Each row is a point on a landscape with many valleys, with its height.
From any point a ball rolls to the lowest of the 6 points nearest to it. It stops when none of these is lower. Distance is the straight distance between rows; heights are no part of it.
Z573 h=150: [103 171 164 144 104 120 144 123 107 100  81 139  61]
Z150 h=845: [133  72  93  98 159 121 112 168 150 123 138  74 202]
Z425 h=478: [125  86 131 101 118  86 152 160 163 170 140 100 163]
Z321 h=256: [ 63 179 151 120  85 126 139 169  95  80  81 159  80]
Z158 h=238: [108 149 145 114  43 132 126 106 136 132 102 169 108]
Z516 h=577: [174  99  79 136 153 137 124 132 157 153 160  72 183]
Z10 h=336: [160 104 111 159 165 131 146 112 150 189 169 102 142]
Z656 h=170: [130 121 138 119  75 101 156 118 160 176 148 141 123]
Z34 h=533: [ 68 166 144 123 129 137 121 186  72  71  97 161  97]
Z276 h=266: [131 165 121 158 166 165 110  97  99  90  93 133  83]
Z286 h=185: [121 102 144 106  78  94 150 121 164 171 140 136 134]
Z262 h=215: [113 130 161  98  77 104 135 118 125 133 124 169 125]
Z628 h=246: [142  92 126 124 125 101 166 157 162 190 150  82 140]
Z512 h=636: [159  98 102 129 162 124 115 118 150 146 162 102 168]
Z771 h=188: [136 132 158 128  89 114 152 101 143 165 133 165 104]
Z662 h=789: [125  77 123 101 144  95 141 174 146 154 137  91 173]
Z606 h=313: [123 165 109 151 153 169  95 122  87  65  97 133 113]
Z505 h=361: [ 91 127 148 106 150 118 108 141  86  97 120 169 137]
Z96 h=179: [143 110 141 141 111 105 173 126 160 200 166 120 130]
Z473 h=300: [153 139 125 152 163 160 130  84 123 144 134 142 103]
Z814 h=72: [158 123 120 147 160 146 124  81 129 137 142 146 122]
Z687 h=287: [122 112 157 116 121 108 129 124 128 146 133 157 127]
Z611 h=713: [155  93  82 111 153 121 113 142 150 124 148  78 196]
Z104 h=142: [126 103 130 108  79  91 167 150 170 191 147  97 145]
Z316 h=201: [110 145 153 111  78 123 131 120 126 119 114 176  95]
Z495 h=275: [118 171  96 153 149 170  84 138  82  50  99 128 113]
Z124 h=618: [184 115  84 125 115 161 109 116 172 121 176  66 176]
Z63 h=226: [127 152 142 161 161 153 139  78 115 135 107 143  58]
Z839 h=603: [151  95  95 110 154 129 100 122 143 105 158 108 188]
Z369 h=155: [129 108 134 125 163 121 109 118 119 126 142 155 149]
Z55 h=240: [106 140 154 118 120 120 117 131 101 113 114 171 111]
Z30 h=203: [127 156 141 157 161 147 127  97 107 105  94 135  65]
Z357 h=700: [157  91  84 118 153 118 125 148 155 144 147  69 187]
Z676 h=293: [156 103 112 146 147 115 168 157 149 203 152  68 150]
Z641 h=214: [129 134 153 136 141 120 131 101 114 142 120 164  95]
Z699 h=213: [ 88 148 159 103  68 131 125 130 115 105 100 170 103]
Z380 h=239: [156 120  99 162 152 136 173 162 148 209 160  47 151]
Z90 h=602: [ 65 152 160  98 118 123 119 170  85  88 112 179 124]
Z923 h=182: [129 137 159 134  97 124 153  90 127 146 122 163  79]
Z206 h=202: [112 174 155 129  61 133 142 109 122 118  84 159  64]
Z790 h=274: [143  94 118 111 124 117 180 197 136 191 128  38 156]
Z132 h=305: [ 94 170 117 155 157 140 105 158  76  61  89 138  95]
Z587 h=167: [124 158 160 146 118 128 146 101 115 130  88 151  53]
Z775 h=237: [151 121 140 146 145 122 149  91 138 170 145 146 101]
Z596 h=136: [ 91 195  96 179 165 156 113 175  90  46  87 110  97]
Z194 h=199: [113 154 153 137 145 135 124 121  93  99  98 150  81]
Z714 h=469: [148 117 111 129 163 135  94  98 123 107 138 143 159]
Z838 h=331: [130 133 116 126 157 158  78 114  98  82 130 154 155]
Z199 h=455: [155  97 109 138 164 124 144 122 154 170 162  94 156]
Z351 h=355: [151 130 111 140 157 153  97  88 123 110 143 138 129]
Z217 h=189: [133 125 134 111  49 110 148 118 162 180 134 150 139]
Z413 h=397: [ 99 100 163  91 124 106 121 142 121 120 134 165 153]
Z728 h=623: [172 123  97 111 104 167  78 100 156  83 172 111 176]
Z340 h=342: [113  90 150  98 113  90 139 141 135 147 143 146 152]
Z123 h=129: [130 131 132 128 159 139 102 113 101  96 126 155 126]
Z464 h=622: [176 110  84 117 101 155  89 120 168  98 171  83 188]
Z403 h=187: [ 83 176 151 127  61 130 130 137 107 100  82 155  84]
Z899 h=186: [106 180 139 166 153 139 146 113 114  91  75 115  51]
Z638 h=323: [142 166 100 141 124 179  73 110 100  49 123 132 131]
Z80 h=567: [131  87 123 119 146 100 145 136 151 165 148 129 155]
Z684 h=64: [140 118 133 131  85 106 188 187 155 212 138  58 149]
Z848 h=218: [112 184 135 168 173 136 125 134 105  72  77 122  68]
Z936 h=615: [171 115  82 139 138 149 101 100 162 127 165  95 172]
Z435 h=526: [ 94  92 143  79 151 109 112 159 131 115 141 145 180]
Z193 h=431: [113  99 140 108 146 108 114 125 117 123 140 160 147]

For each start below, name every point that the ball comes to, in order.
Z340 -> Z286 Z104 Z684
Z193 -> Z369 Z814
Z63 -> Z587 Z573
Z435 -> Z369 Z814
Z276 -> Z899 Z573

For each start below, name the point where the ball stops.
Z262 -> Z684
Z55 -> Z573
Z839 -> Z814
Z90 -> Z573
Z150 -> Z684
Z641 -> Z573
Z217 -> Z684
